A landscape with many valleys, sampled at points; each row gives a point and its height.
From any point a ball rolls to the lowest of the 2 points nearest to it. It stops when none of these is lower. Distance is the straight distance between rows; heights are no part of it.
z_912: [-22  14  56  58   1 -43  47 -51 -15 -33 -12  22  13 -25  16  33 -45   6
   1  79 -27 -42   7  31  -5  -8   5  34 -13  32]  height 644
z_414: [ 29 -17 -47 -25  18  21  -1  -3 -80   6 -33  47 -22  22 -44   6  -8 -33
 -65  15   4 -32  10   0  33 -10 -38  22  10 -25]  height 377
z_983: [ 20  37 -13 -49 -11  -1  18  41  30 -37   8   6 -14 -36  21  12  43  10
  51 -55 -22  -5 -21 -18 -24  22 -18 -49  12 -24]  height 240
z_830: [-20 -76  19  77  83  24  16 -60  30  85  33 -31 -13 -47 -20 -31 -32  28
   0  -3  -2 -24 -11  -5   2  25  33  20 -11  37]  height 408
z_295: [ 25  19 -49   4  -9 -81  -3 -31 -90   8 -14   0  20 -16 -45  23  18  13
 -79 -25  -8 -80 -16  -4   5 -16 -58  25  11 -56]  height 416
z_865: [  3  24  -6  46  58 -54  31 -17 -58  22 -34  -6  -8  20 -24 -11 -11  -4
 -53  45   2  16 -64  29 -12 -11 -38   3  28  54]  height 298
z_30: [ 55 -18 -34  99 -45 -47  -5 -35 -36  47 -25 -17  56   6   4 -20  -4 -11
 -50   1 -26   5  64  12  15   1  53  -6  -4  -4]  height 566
z_163: [ 18  25  11 -28 -71  20 -41  63  71 -71  10 -20  65 -20   0  22  43   8
  59 -55  35  -2   2   4   4  12  39 -10  -7 -29]  height 474
z_507: [ 27  27 -37  13 -55  -3 -31  32  31 -51 -19  -8  57 -34   7   2  27   7
  25 -43  11   6  10  47   9  20  30 -29  16   9]  height 480
z_112: [ 16 -23 -52  46  -5  53 -43 -15 -73 -32 -60  39  -7  27 -53  15   8 -14
 -45  -1   7   4   3 -38  43 -21 -60  -7  14  -6]  height 353
z_506: [-22  18 -39  23 -49  19 -37  -8  31 -37 -39  29   6  30   3 -11 -30  -4
  12 -12  25   3  -9  30  49 -25  -8  20  -2 -10]  height 701
z_349: [  37  -44  -29  -24   34  -48   -8  -43 -104  -10  -16   11  -43    7
   40   -2   -1  -44  -32   46  -61  -68   -9  -16  -29   -9    1   -1
  -22   43]  height 520
z_867: [  4  23 -54 -10  42  10  -6   4  25   2 -37  23 -40  26   6 -30 -22  13
 -35  27 -17 -35  42  -4  20   7   3   2 -35   5]  height 726
z_412: [ 54 -28  51 -66  11  43  45  -6 -57  75  40 -38  -9 -49   8   3 -14   6
  11 -11 -10   5  30 -50  23   0  13   8  -5  -1]  height 378
z_84: [ -7 -31  90 -39  36  61   1  48  39 -35  52  -1  34  -7  -9  54  35  -5
 -19  12  24  24 -21 -11 -26  56  19  36  38  36]  height 432
z_938: [ 64 -21 -34  21 -39  66 -52  47 -48 -36 -54 -13   9 -38   7  -6  11  14
  46 -50  -3  97  27 -31   9  -8  43 -25 -13  23]  height 281
z_693: [ 21 -19  72 -87  25  48  15  30   1   4  18 -19  30 -20 -11  11  38  -8
  16 -14  25   7 -21 -11  -8  55   3  45  31   1]  height 445
z_345: [-23  -4  21 -32   9 -13   8 -58  79  18  32  -2   4 -39  43  32   0 -22
  39 -43 -30   1  23  35 -71  15  -7   3 -28 -66]  height 642
z_632: [ 14 -43  44  -8  10  -8   6 -25 -64 -85   7  54 -65  14  31  -1 -24 -24
  25  53 -50 -19 -26 -28 -19 -13 -38 -31  20  78]  height 465
z_111: [ 40 -25 -34 -22 -37  44 -27 -31   8  26 -25  16  24 -12  10 -21 -35 -17
  -8 -12  20  13  54  45  72 -19  31  33 -11   7]  height 710
z_130: [-48  17  42  10  43 -27  67  -5  15  24  17  10 -20 -55   0  -5 -28  41
  37  38 -27 -52  -7 -26 -25  15 -28  16 -15 -22]  height 312
z_812: [-83 -31  72  26  37  15  10  -1  58  -1  68 -19  10   5 -10  49  10  -9
  -3  25  -8  -7 -14   8 -78  43  14  13   4 -16]  height 617
z_339: [-37   7  28  12  32  16  29   2  14  -7 -32  11  -6   7   2 -54 -14  15
  38  30   8 -33 -66   0  20  18 -16  13  23  49]  height 684
z_42: [-31  -8 -13  52  26 -35  -4 -49  21 -71 -29 -10 -26  46  17  24  -5  17
 -33  15  12   5 -77 -11  46  10 -41  -8   3  66]  height 379
z_49: [-61 -65  57 -11  54  34  25  -5   5  45  57   5 -16 -36 -26  34  -1 -12
 -22   5 -11 -14 -22 -18 -61  35  -7  24   5 -44]  height 612
z_524: [ 37  -9 -30 -45   7  59 -25  -3  47 -20  -2  43   5 -21  40 -13 -15 -33
  -5  -7 -12   5  65  45  16  13  37  18 -31   7]  height 715
z_727: [-45  72  16   4  13 -23  15  55  15 -61 -11 -34  -5   6 -80 -17  -3  58
 -20  15  25 -67 -19 -32  -9 -16 -31 -15  18   7]  height 463
z_738: [-70  60 -13  16   1 -73   0 -30   5 -18  43   5 -16  18  13  30  -2  -5
 -19  34 -26 -43  11  37 -74 -48  -9  42 -48 -45]  height 633
z_554: [ 54 -12  12  22  27 -72  37 -23  -3  82  12 -62  14  43  20 -47  32 -17
   8  -6 -19  13 -17   1 -32  25  36 -29   2  26]  height 324
z_336: [ 35 -15  15  32 -33  13  12 -27 -29 -26  -3  20  19  11   9  43   2 -32
   7  26 -23  -1  20  23  33   7  22 -12  16  20]  height 505
z_739: [  72   28   29  -25  -33   44    9    6  -58  -40 -102   -8    8  -67
  -36  -42  -31  -15   68  -21  -30    2   15   34   -8  -33  -16   10
   10   14]  height 762
z_920: [ 27  -5  52 -68  41  51  44  65 -60  25  11  -5 -36 -27  -9 -34  10  12
  19  26 -22  31 -16 -38 -11  17  -1  13  16  47]  height 436
z_925: [ 25 -67  85 -61  35  72  -4  -8  28 -41  38   7  18  -8  38  63  36 -47
  -1  -7 -16  28  16  -3 -16  54  38  19  13  34]  height 418
z_891: [ 14  -9  12  26  32 -87  27 -44  -5  90  10 -54  21  37   6 -15   9 -35
 -38  -1   6 -26 -41  -9 -22  11  -4  12  13  -9]  height 294
z_96: [-15 -17 -25 -37  22  -4  -6  -7 -59  53  37  27  -2  23 -30  40  -6 -44
 -75   9  28 -48  -4  13  19 -23 -36  52  12 -54]  height 395
z_400: [  2  16 -26  -7 -56  19 -32  56  -9   3  21  -6  34  17 -15  15  36  30
 -10   4  32  54  69  -8  -6 -26  63  41 -24 -43]  height 370
z_963: [ -1  -7   9  23  25  34  28 -17  -1 -41  20  33  11 -20  -1  44 -37 -35
 -24  44   7  84  -1  40  17 -42  -1   1  12  54]  height 506
z_392: [ 28 -40 -35 -19 -53 -44   2  43 -32  70  26 -13  41 -35  -6  -2  55  18
 -13 -67  26 -19  16 -56  23  16  15 -50  24 -60]  height 530
z_636: [-21 -36 -37 -28 -55 -87 -18   9  22  81   3  15  50 -68  46 -66  40  -5
  -6 -27   8 -17  64  15  -2   9  39 -13  23 -54]  height 142
z_868: [ -6  15  50  -5   6  -5  29  26  14 -61  -1  21 -14 -19 -11  46 -14   5
 -14  19  -5 -35 -35  -5  14  13 -32 -23  51  35]  height 470
z_594: [-18   9 -23  72 -11 -10 -12 -29 -31 -38 -52  -7 -22  42 -18  12 -11  34
 -18  12  18  17 -62 -32  36 -12 -47 -22   7   7]  height 354
z_631: [ 39  17   5 -66 -14   5   3  17  17  11 -13  15  23   0  32 -27  29 -14
  47  -4  -2  35   7  44 -29  32  27  36  -4   9]  height 376
z_358: [  7   8 -42  -1  -6 -49 -18 -45 -55  -1  24  29  15 -14 -12  45   0 -29
 -67  10   1 -83  22  29   8 -20 -22  36  -9 -52]  height 407
z_291: [-14 -49  22  38  43  42  24  -9  32  85  27 -23  22 -35  -3 -46 -29  21
  11  15  18  50   4  14   1  21  42  37  -9  35]  height 387
z_668: [-15  -7  72   1  31  43  19  16  78 -27  40  -7 -20 -12  35  46  11 -13
  14  -5 -23  26  -9 -16 -24  34  15 -36  10  27]  height 181
z_209: [ 26  24 -15 -48  12  32  -2  68  -1  13  27   6   3  18 -25  29  34   5
 -38  25   6  28  62 -12 -17  18  41  36 -21 -32]  height 383
z_646: [-20 -21 -56  33  10  -6 -30 -26  44 -36   6   7 -37  42  58   0  18  18
   9 -31  -6  -6 -29 -43  42  20 -10 -47 -21  19]  height 419
z_516: [  0  30 -24 -45  39 -42  -6 -14  28   7   2  -2  12  -3  10   2   5 -34
 -21 -20   4 -28 -21  66 -29  10 -30  25  22  11]  height 598
z_681: [-33  53  -1  23  12 -46  25  41 -36  18 -14 -21  -2  43 -69 -27   5  37
 -27  29  23 -23 -37 -23 -13  -2 -34  -2  21 -15]  height 446
z_555: [-12 -28  11 -92  19  10 -14   3  64  17  24   4  -4  -9  11  -8  49   8
  42 -66   5  43 -25  -5 -48  41 -20  -8   0 -58]  height 650
z_969: [ 63 -32  49  22 -40  29  32 -47 -69   6 -26   9  38  21  12  -9 -17 -42
  25  50 -20 -34  31  35  57   6  44  16   7  31]  height 515
z_947: [ -9  30 -37 -47  39 -21  24  30  38  26  12   7 -50  -4  10  -1  32  26
  28 -40 -23 -17  -7 -57 -41  16 -28 -69 -14 -36]  height 264
z_433: [-43   5  56 -20  65  15  36  21  39  32  66 -12   3 -84 -30  15  -4  18
 -16  -5  -5  -1 -16  12 -60  13 -25  36  17 -25]  height 608
z_791: [-41  40 -21  50 -16 -32 -26 -29  55 -54  20   0  10  44  26  19  -9  13
  -8  22  -6 -20  14  35   2  -8  13  11 -31   0]  height 659
z_107: [-69  31   9  -3  23 -37   3 -57  61  -1  37  17  -3 -17  50  45 -27 -41
   9  14 -31 -14 -15  46 -75 -17 -21  32 -22 -44]  height 638
z_551: [-10  16  -5  78   4  16 -18 -29 -67 -28 -48   3  -8  23 -74  19  -9  21
 -53  40   0  14  -6 -29  16 -36 -75   3   3  10]  height 331
z_532: [ -7 -62 -18  -9 -15  34 -36 -24  59 -10  19   3 -23  30  51 -25  24  18
  67 -52  -7 -11   9 -65  22  25  12 -66 -23 -13]  height 439
z_740: [ 39 -29  42 -46  12  12  12 -18 -33  49  52 -43 -18  -2  24 -17   9  -6
  42 -28 -22   7 -11 -26  -9  11  -6 -30  10   5]  height 397
z_363: [ 45 -33 -31 -82 -28   4  14  18 -50  98  26  10  -6 -33   4  -8  28   4
   6 -38  17  20  14 -48   5 -11  -4  13   4 -70]  height 509
z_17: [  3 -41  57  -1  34  22  17 -24  15  21  66 -39  27 -45 -15 108 -17 -51
 -72  18   7 -16  30   5   1  -1  19  -8   8  21]  height 352
z_431: [  0 -44 -13  -6 -20  17 -17   7  68  38  12 -29   5  20  -7  10  31  19
  22 -40  37   0  21 -63  32  16  12 -67 -16 -29]  height 430
z_590: [ 26  23  19  37  27 -20  57 -13 -41  59  24 -20 -35 -14  12  27 -15   6
 -10  20 -52  42   4 -28 -21 -14   0 -42  -2   3]  height 391
z_674: [-84  34  44  21   1 -46  11  -5  22 -77  40  21 -17  15   9  59   0 -23
 -32  67  -9 -69  20  17 -77 -31   0  33 -27  13]  height 628
z_612: [  6  -8 -50  10 -25 -29 -27  12  46  67  18 -49   5  16 -31  -5  11  38
 -21 -40  55  32   4 -31  26 -32   8 -56  -2 -22]  height 417
z_670: [-23 -57  16 -91  19  -6 -19 -58  56  40  13  -6  -4 -29  15  -9   1 -11
  14 -69 -12  36   4  58 -62  31   6  17  -2 -48]  height 646
z_86: [ -4   4 -20 -50 -50   7 -39  64 -45  -4  13  12  38  21 -24   9  45   0
   7 -32  55  36 -45  21  -9 -18 -10  49  28 -49]  height 494
z_299: [-65  -6   7 -20  41   9   4   1  66  15  20  19 -16  38  15 -22   2  -5
  18   2  10  35 -39  17 -40  24 -35  18 -14 -27]  height 661
z_593: [ 37 -38  10 -22 -11  11  -9   6 -47 -12  37   0 -22  18  44  11  47 -22
  42 -30 -35 -12 -39 -15   4  25 -15 -39  37  23]  height 415
z_473: [ -76   10   54   -3   15  -23    5   21   11  -12   71   -1   -5   29
    2   66   30  -50  -26   54   -2  -23   -8   29 -107   -4    0   27
    3   -4]  height 622
z_88: [ -9 -12  20  30  72 -61  43 -21 -59  21 -10 -18 -59 -11   0  -3 -15  19
 -45  31 -11 -13 -80 -34  -3  -4 -40 -12  29  82]  height 339
z_233: [ 59 -51 -42  31  13 -33 -36 -44 -99  11   0   1 -17  32  32 -40   5 -36
 -28  12 -49 -29  24 -11  10   6  24 -22 -12  49]  height 540
z_776: [ 16  -6  -1  21 -23  28 -29  32 -32 -38 -91 -32 -38  -1 -43 -18 -33   1
  49 -51  23  -9 -49 -28  48 -21 -32 -34  12  -1]  height 748
z_810: [-30 -40 -52  49 -68 -77 -20 -32  42  44 -13  24  22 -34  76 -63   8  15
  68 -23  -8  29  31  22   3 -10  44 -34   2  -7]  height 192
z_956: [ 19  20  42 -82  26  -2  43  26 -26   1   7 -23 -43 -37  -9 -35  16  23
  53 -24 -21 -46 -51 -51 -22  10 -46 -44  32  15]  height 498
z_601: [-43  -3 -69  22  -5 -29 -44 -24  57  30  60  -7  -1  -3  28  35  -3 -17
 -37 -21  -1   9  50  29 -28 -21  21   6 -36 -34]  height 326
z_320: [-30  23  66  18  14  -8  42 -13  37 -12  11  21  12 -16  29  24 -33 -26
  27  75 -38 -13  27  50 -48   5  22  36  -7  11]  height 649
z_851: [  8  -8 -12 -23  -5   8   2   7   5  15  24  32   1   5  64  20  34 -41
  26  11 -39   9  25  37 -48  30  33  20 -12 -27]  height 390
z_789: [ -4  -1 -45  11 -53  40 -21  38 -11   4  33  34   0  -2   5  34   6   4
  -6 -12   6  41  29 -18  17 -14  16  -4 -15 -58]  height 358
z_850: [-64  32  20  59  19  -3  19  -1  54 -11  14  11  -5  30  12 -11 -33  16
   3  79 -15  -4  28  25 -22   4  26  29 -35  21]  height 654
z_970: [ -1  15 -70  32  -1  26 -30  -1   4  19 -53  18 -34  15 -30 -28 -39  27
 -27  -1   2  38  31 -14  30 -28  -7 -18 -20  -8]  height 732
z_723: [-64 -18  42 -60  50  14 -10   8  69  11  30  -1  23   4  -9 -20  22  23
  24 -29  23  81 -38  22 -77  52  -1  33 -11 -34]  height 655
z_605: [  7 -43   5   2  10  28  -1 -58 -17   9   6  18 -10  30  45 -24 -32 -41
  21  11   3  22 -20  35  37 -14  -7  16   0  52]  height 532
z_901: [ 33 -40 -40 -59 -40  -6 -17  37 -24  66 -28 -15  -9 -11 -21 -35  25  10
  24 -53  39 -12  -7 -53  42 -14   9 -24  20 -42]  height 521
z_461: [  3  44 -21 -21  18 -79  16  -9 -27  27 -13 -28  -1  15 -41  -7   5  30
 -51  -7  23 -72 -39 -18  12  -2 -50  22  11 -31]  height 428
z_77: [ -3 -46  -2   8  39  -5   1 -59 -71 -40 -15  36 -53  29  49  -1 -29 -37
 -12  65 -48 -18  -7 -20   5 -13  -4   9 -34  60]  height 497
z_770: [-15   5 -72  63   7 -61 -35 -43  21 -19   2 -29  -4  38  23  28  16  23
 -47 -35  20  -9 -45   4  39  10 -21 -27  -3  26]  height 401
z_286: [ -3   8  32 -34  24  29   9  -1  75 -59  26  17 -49 -16  43  17  15  -1
  32 -44 -37 -18 -27 -54   4  18 -27 -61  12   2]  height 213
z_195: [ -28   77   11   14  -35    1  -28   48   -6 -100  -33  -23    5   11
  -76  -10   16   18    2  -20   22  -30  -11   22  -22  -43  -26   -8
   27   -7]  height 475
z_393: [-42  20  58  19   0  52  -2  42  86 -54  37 -15  19  24  -1  13  17  16
  21  15  32  33 -20  -8   1  30  23  -7  -1  11]  height 146
z_501: [ -22   38   38   26  -27  -22   -4  -20   52 -111   22   15   11   10
    4   54    2    2  -12   22  -14  -60   14   19    7    0    4    0
    1   15]  height 663
z_21: [ 26   9  52 -53  45 -15  38  -8  -8 -13   5  -4 -48 -41  11  11 -11 -13
   7  -6 -31 -48  -8  -4 -16   4 -27 -29  40  57]  height 482
z_602: [-34  16 -36 -66   9 -13   1  27  87  31   9  31 -31  -3 -10 -22   9  30
  28 -30  19  -5  12 -30 -29 -10 -35 -19 -30 -69]  height 288
z_40: [ 15  14 -19  39   3 -89  23 -42 -69  53 -31   4  11  44   7 -31   4 -18
 -31  23 -14 -12 -46  32 -17  -5 -22  32  13  -4]  height 257
z_211: [ 41   2 -29  38 -40  28   0  15 -27 -17 -15  -2 -13 -20  30 -15  16  24
  54 -34 -44  58  12 -17   1   5  22 -66  -8  21]  height 253
z_626: [-44  35  18  50  -1  19  14  -1 -29 -39  12  -1   3  -9 -65  12 -46  28
 -38  23  21  -6 -21   4  29 -56 -39  18  11  17]  height 311
z_424: [-48   7  32  52 -14  24  16 -12  -7  -8  49 -11   9  27 -32  31 -31  20
 -40  29  26 -26  33   2  34 -36  12  23 -20  -5]  height 329
z_55: [ 36   4 -17 -40 -42 -26   9  37 -57  47  13  19  21 -28   5  22  36 -11
   1 -25  10  18 -10  13 -18   8  -2  36  22 -50]  height 501
z_623: [ 14  -8  -9 -41  54  36   5 -33  29 -38 -13  36 -33  -6  30  -9 -33 -40
 -28  13 -32 -49  56  12  31  11  22   8 -42  32]  height 720
z_403: [-13 -10 -42 -12  -3  24 -22   9  44  56  35  10 -23  12  13  16 -20   5
 -35  10  16  47  52  -7   4 -26  21  20 -45 -43]  height 343
z_861: [ 46  31  16 -88  36  54  30  68 -28   4 -19  23  -9 -24 -29  -1   5   2
 -24  27 -12  18  33  -9  -8  16  15  28   5   2]  height 404
z_82: [-38 -11  42  78 -12 -31  11 -44 -16 -77   5  21  13  32   1  67 -28 -17
 -26  78   3 -19 -10  18  12 -23 -11  20   2  35]  height 639
z_988: [-27  66  32  10 -43  35  -9  60  59 -64   9 -38  26  14 -40  -5  -8  28
  31   1  43  17  14  -1   3 -23  27  -5 -16   0]  height 108
z_264: [ 23 -32 -16 -59 -15  25 -33  13  36  34 -19 -11   9  13  39 -49  16   6
  54 -30  32  73  -4   6  -2  13  38  16  -5  22]  height 355
z_617: [ 35  68 -54  41  -8 -93 -18 -18 -10   8 -42 -22  49   0 -30 -50  17   7
 -34 -12  -9 -13  15  84 -32  -3  -1   3  15   9]  height 588
z_384: [ 76  17 -19 -33 -15  30 -33  26 -54 -26 -83 -29  28 -59 -19 -18 -17 -11
  50 -54  13  65  -9  35   3 -29   5  17  16  22]  height 758
z_196: [-36 -35 -31  42 -90 -97  -5  -1  -3  57 -25  18  62 -68  37 -69  10  19
  12 -21   4  23  54  -2  11 -12  29 -51  15 -47]  height 164
z_452: [ 51 -21  50 -40  14  26  35 -16 -23  65  52 -52  31 -48 -11  56   0 -19
 -53 -15   8  -7  24 -11  26   8  13  15  13 -12]  height 362
z_117: [ 36  -5 -30 -31 -13  65 -33  46 -13 -21 -30   8 -21  13  39 -50   6  16
  58 -18   3 109  -7 -23  -3  -8  46  -2 -16  38]  height 318
z_957: [  2  -6  42 -64  55  19  37  56 -19  25  26  -4 -52  11   3 -60  15  20
  54  21 -41  -8 -15 -70 -45  18 -21 -38  -2  21]  height 472
z_28: [-33  -6 -35 -16  -1   1 -21  35  47  41 -41   8 -24  45 -23 -58 -13  31
  22  -8  50   7 -19 -47  24   0 -12 -22 -16 -25]  height 328
z_427: [-18  19  -1   0  32 -38  47 -17 -43  34 -29  12 -36   9   4 -38 -19  23
   5  39 -15 -35 -22 -29   3   7 -25   8 -19 -12]  height 342
z_287: [-31  27  43 -56  30   2   6  12  56 -14  41 -16  18 -29 -15  24  15  -2
 -16 -33  15  -9 -42  40 -36  15 -45  16  37  -5]  height 604
z_833: [-41  -6   2  61 -23 -39 -16 -15  -3 -79  24  33   7  53  27  70  23 -48
 -17  71 -16 -56   9  35 -41  -5  24  10 -17   0]  height 634
z_562: [-46  42  16  28  28  -2  49  -3   7 -11   5  28 -18 -60 -23   0 -61  35
  -6  25  -6 -13 -23  -8  17 -27 -44  18  -5   0]  height 291
z_27: [ 43  15  15  -5 -69  33 -10  67  -2 -52 -11 -26  42  -3 -20  40  51  27
  46 -24  10   2   9 -32  19  31  37 -40  14 -29]  height 467
z_817: [ 22 -24  47  25  12  23  16 -32 -36  18 -24 -14  21  41  12 -48 -19 -20
  18  47   6 -13  -7  35  53  18  31  14  14  90]  height 534
z_894: [ 73 -51 -31  69 -22 -22 -11 -57 -63  52 -15 -30  -1  33  32 -40 -12 -10
 -26  -9 -29 -11  46 -33  54   3  57 -25 -23  38]  height 556
z_128: [  4  31  14 -25 -24  70  -9  64  31 -32 -23 -19  15 -11 -49   2 -30  16
  -3   1  38   4  33 -20  47 -10  25   8 -20 -20]  height 63
z_24: [ 22  26 -21  31 -15 -26  17   1 -13  49  -3 -28  -1  -2 -19   7  -1  22
  -2 -14   6  28  -9 -17   9 -13  -8 -34   8 -25]  height 405
z_540: [  61  -27  -25   13  -26   57  -54   32  -72  -17 -103  -25  -15  -34
  -46  -37  -21  -15   53  -58   -3   32   10  -16   28  -35  -28   -9
   -5   -1]  height 754
z_181: [  3  32 -24 -19 -34 -29  -2   0 -22  14 -49  21  13  34 -26 -47 -11  15
  -5  21  19 -64  11  31  17  -7 -16  51  -1 -35]  height 438
z_116: [  7  45 -67 -13 -38 -56 -32   4 -51   6 -40  25  18 -22 -51 -32   5  15
 -31 -41  18 -58  -7  29   3 -26 -53  33  19 -60]  height 425
z_774: [ 10  25 -30  75 -32   2 -30 -20  54 -55  -7  -5  40  13  31  19   5   0
  21 -21  -1  44   0  71  22   0  19 -32  10  48]  height 487
z_179: [ 35 -41  43 -51   8  54  12   1 -25   2  39  25   5  -7  60  65  36 -50
  23  16 -30  41  31  -7 -35  27  52  32 -12  -8]  height 402
z_38: [  5  15  22  -6 -27  93  -9  40 -32 -58  -5  27  11  -5 -72  23 -27  -1
 -50  38  12  16  57 -10  33 -44   3  23 -10 -18]  height 112
z_280: [-55  10 -34 -18  38 -17  15  10  14  32 -18  16 -45  30 -24 -37 -24  46
 -23  15  29 -35 -16 -63  31   4 -41   9 -37 -31]  height 365
z_730: [ 24  27  58 -50 -34  41  11  62   4 -57  -4   1  10  -7 -25  45  31  -2
  19  -2   8 -19 -28 -27  11  17  -9 -10  46 -11]  height 459
z_302: [-52 -18 -23 -12  39  -5  -1  -7  16  11 -15  26 -38  67  18 -33   4  -3
  22   5  23  -7 -75 -10   1  25 -45   9   7  11]  height 671
z_573: [ -9  -9  12   7 -13  65  10 -10   1  -1   5  20  12 -21  10   6 -43 -19
  21  -5  27  70 -33  20  44 -30  -5  23  -6  22]  height 517
z_804: [  6 -10 -51  17 -54 -12 -22  -1   7 -10 -17  23  -3 -27  62 -61   8  12
  78 -45 -27  10  26   2   0  10  20 -49  -5   3]  height 224
z_675: [ 14 -16 -25  12 -66  47 -59   9  21 -18 -47   0  31   0 -10 -10 -36 -12
  29 -21  55  54  15  34  54 -47  31  33  -8  -7]  height 706
z_629: [ -9   5 -23  58 -49  55 -27  23 -11  14 -37 -18 -21   9 -47  -1 -46  37
  13  -8  27  67  13 -49  36 -43  -7 -23 -18 -38]  height 737
z_570: [ -9  13  -7   3  -5  -3  -3 -26  43  -2 -58 -17  11  32  13 -52 -27  15
  38  -2  38 -28 -17   5  53  13   4   7  -9  28]  height 694
z_801: [-53   3 -53  11  -3 -35 -29 -17  97  19  40   9 -10  -6  29  11   8  34
  11 -38   3   2  32 -24 -11  -8  -8 -38 -35 -51]  height 310
z_340: [  8  -1 -50  55   6  19 -19 -25  -8 -35   2  30   0  10  17  25  -8 -20
 -26   3 -18  55  12  40  20 -16   4 -32   2  28]  height 496
z_653: [-37  49  -1 -10 -40   6 -24  46 -27 -50  -9   3  12  42 -52 -18   9  -7
   5  -7  43  14 -35  45 -25 -52 -20  45  15 -12]  height 484
z_737: [ 30 -38  14   9 -33  12 -11  -7 -75 -82  -9  46 -34  28  30  19  34 -24
  30   0 -47 -23 -48 -35  12   8 -25 -45  48  38]  height 435
z_137: [  4 -29  35  -4  27 -10  20 -15  26  81  -8 -34  18  29   4 -64   8  -5
  27  14  21  13  -5  17 -19  39  30  12  -5  21]  height 359
z_139: [ 20  15  29  57  57 -34  51  -6 -41  35  -8 -36 -36 -11 -23   8 -24  19
 -57  43 -33   1   2 -37  -2   3   5 -43  21  58]  height 373
z_728: [ 49  26 -23  78  -4 -34  -3 -53 -16  -1 -55 -15  27  33 -11 -19  -9   0
 -49  44 -26 -21  54  37  16   8  26  11 -23  31]  height 574
z_964: [  5 -11  31  38  -8  35   0 -29  21  -1  59 -46  42  -1 -12  65 -25 -12
 -47  19  21  -3  46  15  58 -11  36   2  -2  16]  height 341
z_885: [ 26  61 -53 -24  -2 -67 -12  26  34  19   2 -17  37 -22   4 -36  34   2
 -10 -35   5   6   2  78 -43  19  11   5  18  -4]  height 593
z_333: [ 44  50 -59  26  21 -76  -7 -35  32  28 -40 -22  18  -4  12 -44  -9   5
 -39   4 -25 -25  56  47 -13  15  33  -3 -22  20]  height 582
z_991: [-29  -7  11  44 -15  77   6  23 -25 -23 -56   3 -27   5 -44 -10 -60  20
  14  -1  22  -3 -29 -66  67 -24 -13 -15  -7 -11]  height 742

Where does a ball stop that starts at each point below?
z_363 | z_551
z_957 | z_128
z_540 | z_562
z_851 | z_636

Write out the way that a ball takes from each point below.
z_473 | z_812 z_49 z_433 z_287 z_516 z_885 z_617 z_333 z_728 z_30 z_894 z_233 z_349 z_77 z_632 z_737 z_593 z_740 z_412 z_452 z_17 z_964 z_424 z_626 z_562
z_693 | z_84 z_925 z_179 z_851 z_631 z_264 z_117 z_938 z_211 z_804 z_810 z_196 z_636
z_384 | z_540 z_776 z_991 z_629 z_970 z_867 z_623 z_524 z_111 z_675 z_506 z_570 z_339 z_302 z_299 z_723 z_555 z_670 z_345 z_107 z_738 z_674 z_473 z_812 z_49 z_433 z_287 z_516 z_885 z_617 z_333 z_728 z_30 z_894 z_233 z_349 z_77 z_632 z_737 z_593 z_740 z_412 z_452 z_17 z_964 z_424 z_626 z_562
z_901 | z_363 z_55 z_86 z_653 z_195 z_727 z_681 z_461 z_295 z_358 z_96 z_414 z_112 z_551
z_956 | z_957 z_920 z_861 z_209 z_400 z_789 z_403 z_601 z_801 z_602 z_947 z_983 z_286 z_668 z_393 z_988 z_128
z_392 | z_363 z_55 z_86 z_653 z_195 z_727 z_681 z_461 z_295 z_358 z_96 z_414 z_112 z_551
